Each row is a point on a tangle of strands that fork, close into loops and nearly touch. The rows are in no order.
Points whose rows are less than 40.2 apart are linked; no others are. Some points are linked to none.
k_747:  17  -3  12 -17  -5 -15  -4   6   7   8   8  21 -10  -3  -8 -11   6  12 -13  -5  14
k_343:  -6 -19  16   1  10  -8   1   1   8  -2  17   5 -22  -5 -15   1  10   8  -5  -3  -2
k_986:  17  -9  -2   7 -16  -3  18   9 -24  -7   5   7  20   1  34  12  13  10 -14  18   0
k_722:  -2  -7   2  -9  14   7   9  -2  -4   5   1  -3  14  12 -18   9 -10 -10  36 -21  18
k_412:  32  -8  21 -20 -11 -32  12   9  26   0  10  11 -19  -3   8 -14  14   7  -4  20  18
k_473:   2 -18  16  -7   2 -15   1  -4   3   7 -14  -4  -9  17 -15 -11  13  22 -20   1  -8
k_995:  17  19 -10  13 -16 -13   3  -3 -27  10  11  -4  20 -13   3   5 -23 -10   4 -16  21
k_352:   3   7  -8   2  13   7   8  -9  -7   5  -5 -18  17   3 -17  12 -19 -14  40 -23  12
k_601:  -6  -6  -2   2  22  -2   5   1   0  10   9  -9 -13  -9 -16  21  -3  -9  14 -16   8
k_469:   1  12 -20  -9  -8 -18   1   0 -15  13   8  27 -17 -13  21   9 -23  -6  18 -20  17
k_35:  25 -10  29 -14 -18 -14   1  11  -3 -11  -8   6  10   2  26   0   8  14 -16  15  -2
k_95:   7 -12  10 -10 -17 -11   8 -15  13  -3  19   6 -11  11 -27 -28  13  14  19  -7  -5
k_600: -13   5  -6  12  13  14  -2  20   1   0 -12 -16  11  -5  12   4   1  -3 -28  18  -2
k_219: -27   9 -24  12  -5  16   9   1 -25   6  -1 -28  14   3  -4 -14   1 -10  -7   9  10
k_873:  12  -6  10 -22 -22 -23  -1  -4  12   8  31   2 -18   2 -14 -22  10  16  13  -6  -1
k_644:   7   7 -19 -25   4  22 -18   8  12   0  -1 -15  22  11  -8   8 -18 -15  31  11   7
k_865: -15  -5 -11  -2  15   9  14   6  -9   3  -7 -21  22   9  -9  15   4  -2   0  -6   2
k_184:  -7  10 -18 -28   1   9 -16  -1  27  -5  27  -4 -17  -2  -4   2 -11 -14  35   5 -13
k_782:  -4   8  10  11   5   5 -32   2 -12   9   3   0  -5  -7   5  -3 -25   0   2 -19  -2
k_419:  -3   1 -15  24 -22   2  25   6 -23 -12  -2   7   5   7  36  -1  24 -17 -15  10  13
k_226: -15   9 -29  30   6   6  30  -2 -19   1  -8 -30   1   3   8  11   7 -17  -3  16   4
k_101:   0  18   0  17  12  14  -9   6   8  -5 -18  -5  17 -21   2   1 -11 -22 -13  15  22
k_844: -19   7 -34   8  10  23  18  -6  -5 -10  -7 -27  19  21   8   7  14 -14  11  16 -10
k_586:  -1  -1  -4  14 -11  -2  29  16 -17  -8   7  -2  21  -5  27   5  15 -17 -15   8  20
k_306:  27 -11  16 -17 -20 -34   6  -2  15   9  14   3 -21   5  -4 -22  13  12  -8  15  10
k_576:  12 -10  -2   3   5  14  11   7  -5   1  -3  23  11  -8 -13   4  12   2 -20  -1  11
k_710:   1  28 -20  11  10  -2  -1 -16  -5   6 -12 -15   5   2 -12  10 -35 -12  38 -24  15
k_654:  -9  -2  -4 -16   8  19 -16   3   3  -5 -11 -20  23  19  -7   8 -11  -6  26  17  -7
k_117: -15  10 -10  -4   6  17 -11   0 -10   6  -3 -34  31  10  -9   1 -16 -11  24   4  -1
k_172:  -7  -5   5  -4  -6   6  -5   0 -15   1 -13 -14  24  17 -11 -11   7  10  -8   1 -15
k_422:   7 -13  18  -5   4 -20   3  -1  16   9 -15  -4 -29  19 -19 -23   9  10 -20   6  -4
k_570:   7  -5  -9   8   9  11  10  -5 -18   7  -3  -4  17 -10 -21  12  -9  -3  11  -5   3
k_492:  23 -18  16   4  -6 -16  20  -6   4 -15 -19  20   5  17  20   7  24  16 -19   5   0
k_143: -10   1 -27  15   8  19  10  -5 -13  -2  -7 -27  20   2  -3  11   2  -5   3  23 -10
k_265: -15   9  -3  -4  -5  -1  14 -15  19  -5  34  19  -7   9  -1 -13  -1  -7  34 -25  -9
k_53: -10 -13 -17   0  24  10  14  -8   5  -1 -10 -14   7   5  -4  36   7   5  12   7 -15
k_653: -19 -11  -6   0   9   2  -3  -4  -2  -6 -11 -20   6  21   6  10  11  14  -1  11 -28
k_664:  -2 -16  -1  -1   0   5  13 -16 -13  -4  -3   1  24  19 -11   8  16  11  10  -4  -7
k_571:  -1  10 -31   1   8  12   9   3   1  -1 -10 -31  23  -3 -11  16  -8 -11  10  24  -2
k_745:  -7   9 -13  31  15   8  19   8  -4   0 -13 -18   8 -13   6   7  -7 -18 -19  23  14
k_941:   2  -2   9  -3 -10  10 -13 -18  -6  -1  14  10 -19  -1 -23 -17 -13   6  21 -11 -11
k_234:  15 -10  14  13   0   0  -2  10 -15  -2  -3  12  12 -19   7  14 -13 -12   3   4  16
k_191:  10   3 -10  11  -7 -10  13  -3 -25   7   8 -15  25  -8  -8   5 -11 -15  14 -16  21
k_971:  -4  -1  -1 -11   1   1  -7  -3  -4   8  15  -1   3   5 -13   8  -7  -4  26 -33  10
k_669:   5  -9   7  -9 -22 -17   6   0 -18   4  -3 -10  15  20  15  -2  21  20 -22   0 -13
k_186:   0  27 -17  19  14  -8  -5 -15  -5  12 -16 -13   2 -10  -8   8 -33 -12  13 -13  10
k_552:   2 -11  -3  -8  17   7  -7   5   9   1 -13  -7 -14   6 -15   4  11  19 -10  21 -15
k_918:  -4 -10 -20 -16  13  14   0  -5   7   4 -11 -12   9  12 -11   9  15  19 -12  19 -16
k_833:  18  -3  31  -3  -9   1  -8   4  13 -13  -4  22 -20 -13  -1 -12   5  -4   1   3   4
k_634:  -8  -8   5 -15  -2  -2 -11  -3   2  10  18   2   0   7 -22  -7   2  11   9 -22   4
k_185: -13  18 -21 -13  12  13   3 -10   8   7   5   6 -14   0 -11   6 -16 -16  41 -22   1
k_100: -12  -1 -19  28   4   3  32  -1 -20  -1  -5 -16  16   2   2  13   7  -9  -6  -1  -3
k_65:  -6  -5  -2 -13  -2 -13   1  -5   8   6  29  10 -12   0 -14  -7  12   9  11 -26   6
k_212: -25  23  -1 -12   6  11   1  -6  35  -3  26   9  -8  24  -7 -19  -2  -9  35  -7  -7
k_960: -20   8 -12 -18  17  11  -6  -8  15   4  13  -4 -11  -2 -15  11  -4  -4  24 -13   1
k_703:  -3   5  -3  14   9   6   7  -1  14  -6 -21   0  -5  18  24   6  20  13 -36   7 -26
k_522: -11 -13   1 -11   8  14   4  -8   1  -3 -14  -4  24  30 -15   1  17  10  15   4 -10
k_788: -14   0 -14 -16  26  12   3   8   6   7  -9 -29  21   6  -7  25  -1 -10  12  -7   7
k_297: -18   4  -5  -8   1   3   7 -11  11   7  28  12 -17   2 -11  -7   7  -4  23 -29   0
k_906:  19 -14   6 -17 -12 -24   2  -1   8  11   9   7 -11   6 -15 -18  12  23  -6  -4   8
k_478: -13   1   2   2  -2   7  -4   5 -12   4   1 -22  32  10  -6   2  -9  -8  19 -27   9
k_395:  -5   9 -23 -28  16  17 -13   0  14   3   5 -12   3   1 -14  17 -10 -12  29  -2   7
k_295:  16 -19  11  -9 -13 -28  10 -16   3   3  -7  -4 -16  26 -21 -24  15  20   5   7  -5
k_283:  19 -26  20  -6  -1 -31  16   0  24 -11 -18  16 -21  14   3 -11  20   9 -16   9  12
k_968: -31  21 -12   7  -2  -3  -2 -11   9   6  13  18 -29  -4   8  -9 -22  -3  14 -10 -30
k_848:  -3  23 -28   3   8   2  18   5  -2   0  -8 -47  24   1 -11   8 -13 -18  14  14   7
k_717:  22 -12  32  -7 -16 -13 -18   7 -14   1  -1   1  -3   2   4  -8  -7  12  -7   3  -2
k_685:  19 -11  26  -4 -16 -14  -9  -3  -6   2   0   1 -21   5 -18 -14  -2  11  -4   4 -10
k_202: -11   7   4  -2  12   4 -33   8  -3   8  -1 -26   4  -4   0   5 -18   4  -8   1  -9
k_69:  -5  -3   3 -21   3  22  -9  -7  22  -6  13  -1  -9  12 -22 -13  -6   0  34   8  -8
k_37:   7 -16  14   0   8  12   7   4  10 -22 -27  18   5  -3   3   3  10   1 -16  15   0
k_386:   8  14  23  -9   2  -1 -18   1  22   0  -3  23 -37  -6  -6 -28  -7  -4 -10   3  -5
k_870:  -7  11  23  -8  15   1 -26  11  17   3   0  14 -25 -11   5  -5  -4  -2 -10 -15   1
k_147: -13  18  11  -2  -7  -3  -7  -9  20   5  16   0 -36   6 -11 -26  -8   6  11  -7 -25
k_508:  -2   9  -7 -12   1  23 -31  -9   4   2   2 -12  -1  -2 -13  -9 -21   5  24  -3 -10
k_312:   2   9   6  31  -6  -5   9  11 -21  -4  -5  -5  25 -16   9   2 -10 -23  -5   6  24
k_591: -10  -9  14  19   0   2  -6   9 -21   0  -4 -16   9   3   8  -4   1   3 -16   5 -14
k_835:  17  -2  34 -21  -9 -11 -11   9  13  -6 -21  13   0   1   2 -18   7   0 -24  -7  11
k_355: -10   6 -14  -5 -20 -11   4 -15  -8   1  32  23 -19   1  11  -8 -16  -3  29 -22  -9
k_539:   3  21 -17  23  16   4  10  11  -5  10  -8 -24  10 -20  -7   9 -11 -15  -5   7  12
k_68:   4 -15   6   7  16  17   8   1   1  -8 -18  13   1  -4   2  18   9   9 -15  19  -3
k_677:  15   1 -11   8 -10   3  -3 -16 -13   4  19  18  -8 -15  -8   6 -20  -8  33 -19  11
k_847:   2  17 -29  -5  13   1 -19  -8   1  14   1 -14 -13 -18  -3  18 -30 -12  21  -8   6
k_765:   4 -12   0  -1 -13  -6   5   5 -24   6  11  -3  27  -1   5   9   5   8  -6  -3  -2
k_575: -17   5  -4  29   7  17  14   4  -4 -13 -18  -4   7  -5  22   5   5 -22 -21  24   7
k_893:  13 -13   4  -2  -9  -5   8  -4  -6   3  31  19 -12 -16  -8  11   3   3  13  -4   4
k_689:   6 -17  -9   6   5  -6  17 -12   2  -4 -12   8  10  18  -3   4  28  23 -25  -3  -8
k_86: -18   2   1  16   0   4  -8   3 -22   5   6 -30  21   4  -4  -3 -13  -6   4 -11   5
k_713:  13 -16  17   4   9 -14  11  -6  23 -14 -33  15  -6  17  16   4  18  11 -24   5  -7
k_599:   3  -2   8   7  -6 -16  10  -7  22  -3  30  17 -18  -5 -17 -17  14   1   0  -5 -10
k_311: -11  -3  11   4  13  16  -4  19  14 -16 -21  -9  13  -9  19   9   3  -5 -25  16   0
k_898: -16  14 -27  -2   2  -9   2 -15 -15   7  -8   8  -9   3   3   4 -29  -5  38 -32  12
k_622:  -5  -1   7  24 -10   7   8  10 -12 -20  -8  -4  25 -12  18 -11   2 -27 -12  11  27
k_693: -27  18 -21   2  10   3  -6  -8   2   9   3  16 -29 -13   9   1 -25  -8  19  -4  -7
k_25:  11   0  19 -17  -2 -10 -10   4   9 -15   3  21   6 -22  25  10  -3 -15   9 -13  24
k_665:   2  -9   1  21  10  19   6   0 -16  -5 -16   7  11  -6  -2  11   3   2 -11  24  -5
k_336:   2  -2  14   2 -20  -1   3  20 -15 -13  -6   2  22  -3  22  -5   9  -4 -20   7   5
k_617:  -5  31 -23  18   5   9  -2  -5 -11  11  -2 -34  18  -4 -12  -6 -26 -15   7  -4  15
k_750:   9   5   2 -15 -18 -31   3  -5  21   6  37  14 -20  -1   0 -26  15  15   2 -13   1
k_851:   7  -7   9  -5 -21 -19  14  12 -11  -4  -4  -3   7  15  34   1  24   9 -34   2  -4
k_374:   4  -9  20 -11 -17 -11  20  10   6 -23 -16   3  16  15  34  -1  21   2 -26   0   0
k_691:  18 -11  15 -11 -12 -17   9   4  11  -2  29  24 -19 -15   1   2  11   9   5  10  10
k_168: -11  10  -2 -14   5  20  -5  -5  23   0  16  10  -9  14 -14 -14  -7  -9  42 -10  -1
k_451:   5   2  14  -8   2   1  -9   0  25   3   6  -5 -36  -5 -17 -13  -4   2  -6  20 -21
k_180:  -8  16  -3   1 -23 -26  11  -9  11   2  28  27 -14  -3  12 -18   0   4   7 -18 -19
k_70:  -2  14   4   7  23   3 -16   1   7   1  -9  24 -13 -23   6   9 -17 -19   9  -8  20
k_153:  17  -5  -4  -4   2  12   1  -2  -7   9   5  29   3 -15 -19  -3   3   8  -3  -9  14
k_78:  -5  -5  -8   8 -24  -2   9   5 -33   3  11  -8  22   5  16  -6   9   4  -9   9   6
k_905:   1   3 -12  -2   9  25  -7   7  -5   6  -5   1   9  -5 -19   3   1  10 -14  11  -1
k_637: -10 -12 -12  -7  26   5  -1   3  15   4  16 -13 -18 -12 -16  24  -1  -2   6   6  -3
k_224:  -7 -12 -17  -5  10   9  16  -5   4   3  -9   0  13  17 -15   2  23  19 -17   1 -12
k_528:  -6   7  -6   7   2 -11 -12  -2 -12  10   7  22 -19  -9  11   5 -20  -7  12 -25  13
k_959:  17  -2   6  -1  -9   2  14  17  -8  -1  11   3  28 -11  32  13   7   6  -9  21  14
k_963: -23  15  -3  10   9  -4   1  -2  13   7  24  28 -28 -17   1  -9  -7  -8   8 -13 -17
k_389:  26 -13  14 -16 -17 -26   5  -3 -13  10  -2  -1   0  17   3  -7   6  25  -9  17  -9
k_794: -12  -4  -6 -26  10  10 -19   8  18  -3  -5 -30  11  18  -5   9  -2   4  23  11 -10
k_896:  -5 -14  11 -16  10  10  -4  -1  16  -6  -6  -9   7  27 -21   2   7  12  25  12 -10
k_503:  -8  15   9  -3  -4  -3  -9  -2  18   7   9  15 -35  -2  -9 -27   1   2  -7  -8 -12
k_270:   0   2  -4   4  -2  10 -17 -14 -17   6   4  -8  10   3 -15   0 -29  -5  26 -11   7
k_695:   4  13   2   7   9  -5  -5   2  -2   1 -12  26   2 -24  10  15 -13 -23   3 -21  28
k_263:  14  -7  26  -3 -20 -13  -5  15 -20  -5  -7  -2  15   0  19  -5   1   4 -14  10  -1
k_359:  10 -10  17   3   9 -11   3  -4  13  -5 -33   1 -15  18  10   8  11  14 -21  17 -23
k_44:  11  -8   3   4 -15 -24  10 -11 -11   3 -17  -6   2  28  14  -5  24  21 -24  -5 -23
k_828: -10  -9 -20  21  14  10  18 -17  -7  -6 -10 -19  11  11  10  29  13  -1   4   3 -23
k_886:  -5   0  19  -5  -4  13  -8   7   6 -28 -20   3  24 -15  10  -8   1 -16 -12  -7  14
k_692:  -2 -19  11   2   9  -4   3   2  -1   0   2   0  -2   3 -13  13   9  14  -5  -6  -2
k_840:   2 -21   2 -10  -9  -1   6 -13   4  -4  13  10   0  11 -27 -10  18  13  21  -2   2
k_360: -17  19 -21  -7   9   0 -21 -11   9  10   9  -2 -23 -10   4  11 -28 -10  28  -2  -7
k_610:   6   6 -12   7   4   9 -10 -20 -11   5   7   6  -4  -7 -16   2 -28  -9  38 -15   8
k_517:  -2   5   3  -5 -11 -13 -13   4  -4   5  22  29 -24 -12  17  -5  -9  -1  11 -18   4
k_320:  -3   1  25  -7  -1 -16 -23   9  10   8   9  14 -28  -3   6 -12  -2   7  -6 -21  -1
k_400:  -1  -6  22   2   9  -4  -4   3  22  -3  14   6 -33  -7 -19  -7   3   4  -4   9  -9
k_556:  -6  -2  18  -9   1  -9 -26  13   0  15   3   1  -5  -1  -1  -5  -2   9 -14 -22   8
k_743: -25   7 -34  27   4  12  20  -5 -15   0  -9 -24 -17   8  18   6  14 -17  -6  14   8
k_457: -12  28 -29  -5  14   3   3 -15   1   4 -15  -1 -12   6  -8   5 -33 -16  42 -21   8
k_121:  11  -6  27  -5   7   1 -11   9  18  -9 -23   3 -21  -1  -8  -6   0   4 -15  20  -4
k_803:  -3  -9  -2  22   4   0  21   8 -19   3  -2  -5  18  -8   3  14   7  -8 -16  -8   8
k_512:   6   2  18  -2  -9 -24   8  -5  22   7  14  -5 -31   4 -16 -37   5   1  -6  -3  -6
k_948:  -6   7  14  13  -1  14  -1   9   3 -16 -14   3  27 -17  10  -5   1 -26 -10   5  25
k_889: -10 -11  -7  17  13   3   3 -13  -7  -7 -13  -8   4  13  12  19  14  12  -8  11 -29
k_394:  17  14  10 -25 -16  -9  -6   6   8   7  14  33 -20 -16  23 -11  -3   8   9   6   8
k_278: -20  13   4 -11  -6   0 -13 -12  15   0  19   2 -21  16  -6 -22  -9   2  21 -20 -17
k_470:  -5 -17   5  12  18   1   5   8 -10   7  -1   0   4 -12  -5  17   2   2 -12  -7   6
k_264:   9 -13   5  -5  -9  12 -13 -10 -14   0   1   4  -2   0 -25 -10 -10  14  13  -2  -8
k_742:   6  -8  27  -3   7   8 -12   9   7 -12 -16  15  -3 -10  -4  -3   1   2 -12   5   4
k_244: -17   2 -38   1   6  20  16   8  -1   2  -2 -21  13   6   2  10  12  -3 -25  17  -8
k_328:   5   4   6   3   2   0  -3  17  -9   2   2   4  18 -15   8   6   2 -11 -18 -20  22
k_614:  19  17  -3  -9 -17  -3 -16   7 -12   8   4  19  17 -18  24   0 -11  -2   0  -8  23
k_534: -10  -6   6  26  -1  14  17   7   0 -22 -16   5   9   1  30   1  15 -16 -19  14  -1
k_315:  -4   4 -29 -22   2  16 -15  14   3  10   4 -23  15  -5  -9  10   1  -1 -15  10  -4
k_274:  -9  -5  13   1   6   2 -22   9  -8   4 -11 -24   2   2  -4   0  -6  10  -7   9 -21
k_778:  28  -5  24 -21 -15 -17   6   7  -2   7  -5   3   1   5  18  -3  10  21 -10  26   4
k_899:   7 -27   8   8  -2 -24  20 -11  15  -6  10   8 -25   9 -16 -16  22  19  -2   9  -3
k_430:   1  19 -21   3  11   3 -34   2   2  13  -3 -11  -2 -20   3  13 -26  -9   2   4   3
k_192:   2  14  -9  15   5 -11 -11  -6 -12  15  -6   5   0 -14   2  13 -26 -13  13 -27  15
k_301: -14   7  -5   5   6  11 -22   3  -8  10   0 -29  17   0 -12  -2 -17  -3   4  -3  -5
k_949:   0   8 -14  -3  11  18 -17  -6   2   8   1   8 -16 -16 -21   3 -12  -2  12   2   0
k_246:   0  16 -11  32   5  -6  27   0 -18   0  -6 -28  12 -12 -10   9 -11 -13  -2   2  19
k_779:   5  -3   7  24  -1   0  16  -5  10 -14 -19  12   0  14  33  11  24  11 -30  -3 -16
k_119: -17  -5  12   3   5  12   7  18  12 -21 -23  -1  15   4  19  -5  11  -4 -33   1   7
k_449: -15  19  -1   0   9   6  -9   2  24  -1  14  23 -33 -20   6  -7  -6  -7   2   2 -14
k_342: -10 -17  -8  -9  23   7   6  -1  13   0   3 -13  -5   3 -17  23   5   7   9  13 -10
k_935: -18  10   1 -15   2  -5 -21  -5   1  11  13   8 -26  10  -2 -20  -8  10  12 -28  -6
k_520:   5  -5  20 -21  -7   3  -5   2   6 -21 -10   7  22 -22  17   0   1 -10  -2 -14  22
k_109:   1  -2   3  18 -15   2  19   1  -4 -14  -3  13   7  16  37   4  28   0 -32  -1  -9
k_405:  23  15 -20   1  -9  -1  -5   2 -21  17  10  14  17 -17  10  11 -17  -4   4 -15  21
k_420:  -3  33 -29   0   6   0  -2  -1   3   9  -8 -42  18   1 -10   6 -29 -18  16  -1  10
k_748: -10  10   8  -4  21   7 -33  10  11   6  -6   3 -12 -16   9   7 -11  -5 -10  -8   6
k_293:  -6  -9  12 -20   2   9 -10  -8  13  -5   3 -10 -11  19 -25 -12   1  12  20  11 -14
k_349:   4   2 -12  -2 -19   0  -2 -17 -12   2  28  26 -12  -9  -2  -2  -9  -4  25 -20   1
k_438:   6   6  11  12   1  14 -17   7 -14   2 -13   7  14 -12  -3  -4 -11  -4 -10   3   3
k_974:  -5   9  17   2 -10 -20   3 -10  21   3  22  -8 -24   9 -17 -35   1   5  10 -12 -18
k_758:  18 -21   2  -7 -12 -14   8 -14  -4  -4  -2   6   3  17 -18 -11  23  25   6   4  -8
k_487:   2 -10  27  12 -11  -4   5   3  -6 -23 -20   6   9   5  25   4  14  -3 -18  10 -16
k_493:   0  -6  13 -12   2   1  -1 -10  15   4  -7 -12 -30  10 -26 -15   3  15   2  20 -14
k_632:  -2 -11  16  22  -5  -4   0   3 -17 -11 -14  -6   5  12  19   1  10   4 -19   7 -23
k_636:   8  -1  21  -8 -11  -3 -17  -6   0   3  14   3 -27   0 -18 -21  -8   8   9  -6 -12
k_744:  15  -6   5 -13 -14  -3 -15   4 -15   8  18  10   7 -10   1   6  -5  11   4 -12   8
k_232:  21  14   3 -23 -13  -3 -14   9  -1   9  13  31  -4 -14  19  -1  -6   7   4  -5  19
k_87:  20  -4  11   1 -10  -6   2  10 -17   6   9   8  22 -20  15  16  -7   0   0   7  18
k_146:  11 -18  -4   6  -4   4  20   7  -9  -8  -6  21  18  -3   5  11  18   5 -27   1  10
k_751:  12 -17   1   8  -5  -7  21   0  -6  -7 -10  17  11  15  12  11  23  18 -30   0  -3
k_474:  -5  -4  -9  18 -23   3  15  -7 -33  -7   9  -3  18  17  18  -2  19   0   1   2 -14
k_112:  -4  13 -20  22   2  25   8  -5  11 -10 -12  -1 -11  16  30  10  22   5 -26  18 -28
k_131:   3  12  -3  13  18  14 -20   2   6  -1 -14   5   4 -22   6  14 -17 -19  -2   3  20
k_252:  19 -26   8   0  -5 -15  10  -5   0  -9  -3  17 -14   9 -11  -1  17  23  -8   8  -4
k_819:  23  -8  19 -19  -9  -6  -6  10   4  -4   2  20   3 -12   8   1   9   6 -10   2  16
k_780: -17  14  -1   5 -12 -18  12 -15  19  -2  34  16  -8   3  -5 -19  -2   1  14 -22 -25
k_138:   6 -21   6   1  -3 -10   8  -1 -19   3   3   5  15   4  -7  14  11  16   2  -2  -3
k_648:  13  16   1  32   0 -13  14   1 -14   7  -4  -9  18 -19  -3   6 -19 -19  -5  -2  28
k_577:   4  -2 -15 -27   7   6 -18   8  14   2  -1 -10 -10  -4 -13   6   5  14 -16  18  -9
k_699:   3  -5  -1   6   7   3  -6   3   8  -3 -24  -8  -6  12  13   6  12  17 -30  23 -24
k_368:  26 -13  26 -28 -11 -16   8   4  19 -12  -4  16  -6  -3  11  -8  16   7  -1  12  17
k_646:   4  -3  22  -8 -21  -1   9  13  -2 -28 -15  -2  25  -1  28 -10  18  -7 -19   3   7
k_730:  -4   5 -20 -28   3   9 -28   5   9   5   6 -14   1  -4 -17   3  -4   6   1   8  -8
k_364:  -1 -21   9  -2  -6  10 -10 -11 -12  -7  -3  -7  11   5 -16   1 -10   5  24   0  -8
k_329:  10  -7  -5  -4  -4 -10   4   3 -22   8  15 -15  19 -10  -5  17 -10  -4  20 -23  14
k_145:  -9   6  -2 -13   9   7 -18  -3  23   1  21  -5 -30  -8 -18  -3  -7   2  13  17 -18
k_787:   8   6 -21   5  14  13   2  -6  -4   5 -10 -21  14 -13 -21  17 -15  -8  17   7   7
k_994:   5  -4 -15  26   9  17   9  -1 -19   2  -9   0  22 -14  -9   8  -8  -8  -3  15   3
k_593: -15  10 -24  -4 -11 -10  16 -16 -14   5  12  17 -17  -1   5  -1 -27 -10  33 -24   0
k_133: -23   6 -17  19   0  13  12   0 -14  -2  -7 -16   0  14  18   0  17  -2 -18  12 -17
k_846:  11 -19  14  -8  -5 -20   1   8   2   3  -9   2   3  11  -1  -6  16  19 -28  -4   4
k_792:   1  -1  -3  16 -29   5  14   2 -16 -13   4  10  -5  13  43  -1  28  -9 -15   3  -4
k_872:   9  -9  14   5 -11 -17  14  -1   1  -1 -30   2   1  24  16 -10  20   7 -40   1 -14
k_272:   2  14 -23   6   4  11 -22   7  -5  10   1 -16  13 -16  -2  10 -23  -9  -5  22   3
k_380:  -2  15 -11  -2  20   7 -35  10   9  10  -5   4 -20 -21   9  11 -21  -8  -2   4   4
k_238:  16 -14  25 -12   0 -13   5  10  12  -2 -30  11  -5   8  -7 -16  12   9 -31   2   7
k_638:  -9   9 -24   8   2  14  -3  16   1  -7  -5 -17   9  -7  13  12  -3 -16 -26  35   5
k_82:  12  -4  23  -7   3 -17   2  -2  25  10  -4   6 -33   5 -13 -31   5  -4 -19   4   2
k_592:  -9   8  -2  -1   3  15 -15  16  -2   3 -10 -18   8   1   4  -8   5   8 -33  14  -7
k_243:  23 -23  26 -19  -4 -20  14   4  24 -24 -20  14  -4   6  12  -6  18   6 -16   7  15
k_14:  -8 -11  -8  12 -12   4  11 -13 -17  -5  -7  -6  26  25   0   4  17   9   6   0 -21
k_79: -14  14 -15  -7   4   9 -18  -8  18   0  21  -2 -28  -9  -4   2 -16  -3  25   0 -25
k_480:  15 -13  15   6  -2  -1  -1   1 -13   0  13  24  -6 -20  -5  14  -6  -6  12  -2  12
k_363: -16  11 -13   3  -2  15  -1 -24   1   6  16  17 -19  -5  -7  -9 -17  -6  29 -17 -12
k_189:  -3  -6  13  -5  13   1  -7  15  17  -6 -23 -13  -1   4  11   6   8  10 -33  18 -10
k_606:  10   8   9 -14 -20 -15 -10  -5   2   3  18  29 -23   1  12 -18   0   4   3  -8   0
k_93:  -1   0   4  16  26  -3  -2   8  -7  10  -1 -10   0 -18  -2  21 -12 -11   1 -17  13
k_81: -16  -3 -14  11 -12   6  12   1 -30   3   2 -20  25   6  -1 -11  11  -9  -1  -4   7
k_170: -13  11 -12  22  -1  15   0   8 -15  12  -1 -12  16  -3  -8 -16  -8 -12 -16  12  12
k_62:   5  18   8  11 -10 -24  10  -6  26  -4  27  25 -17  -7   3 -24   7   1  -6  -9 -14
k_929: -10   3 -36 -10   9   7  -1  13   1   1  -2 -27  17  -2  -2  20   6  -1 -24  18  -5
k_734:  10   0  20   3  -2   3  -8   3   7 -11  11  36 -14 -22   2   0  -5 -10  10  -4  11
k_439: -15  -1 -17  12   8  12  30   3 -11   1 -12 -25  31  13  -7  11   9 -13   5  -9   6

How many points has the smallest loop of links through each point below? Write - if it is on no loop.
k_343 | 10
k_422 | -
k_644 | -
k_665 | -

A fork is a point with three links, a tip a point with one. Leave the first point through the second and follow the links. Name the first fork or tip that comes.
k_653; k_889 | k_470
k_872; k_44 | k_263
k_244; k_929 | k_751
k_606; k_394 | k_329
k_534; k_575 | k_948
k_352; k_722 | k_599
k_329; k_191 | k_528
k_93; k_601 | k_653
k_780; k_265 | k_710
k_622; k_312 | k_534
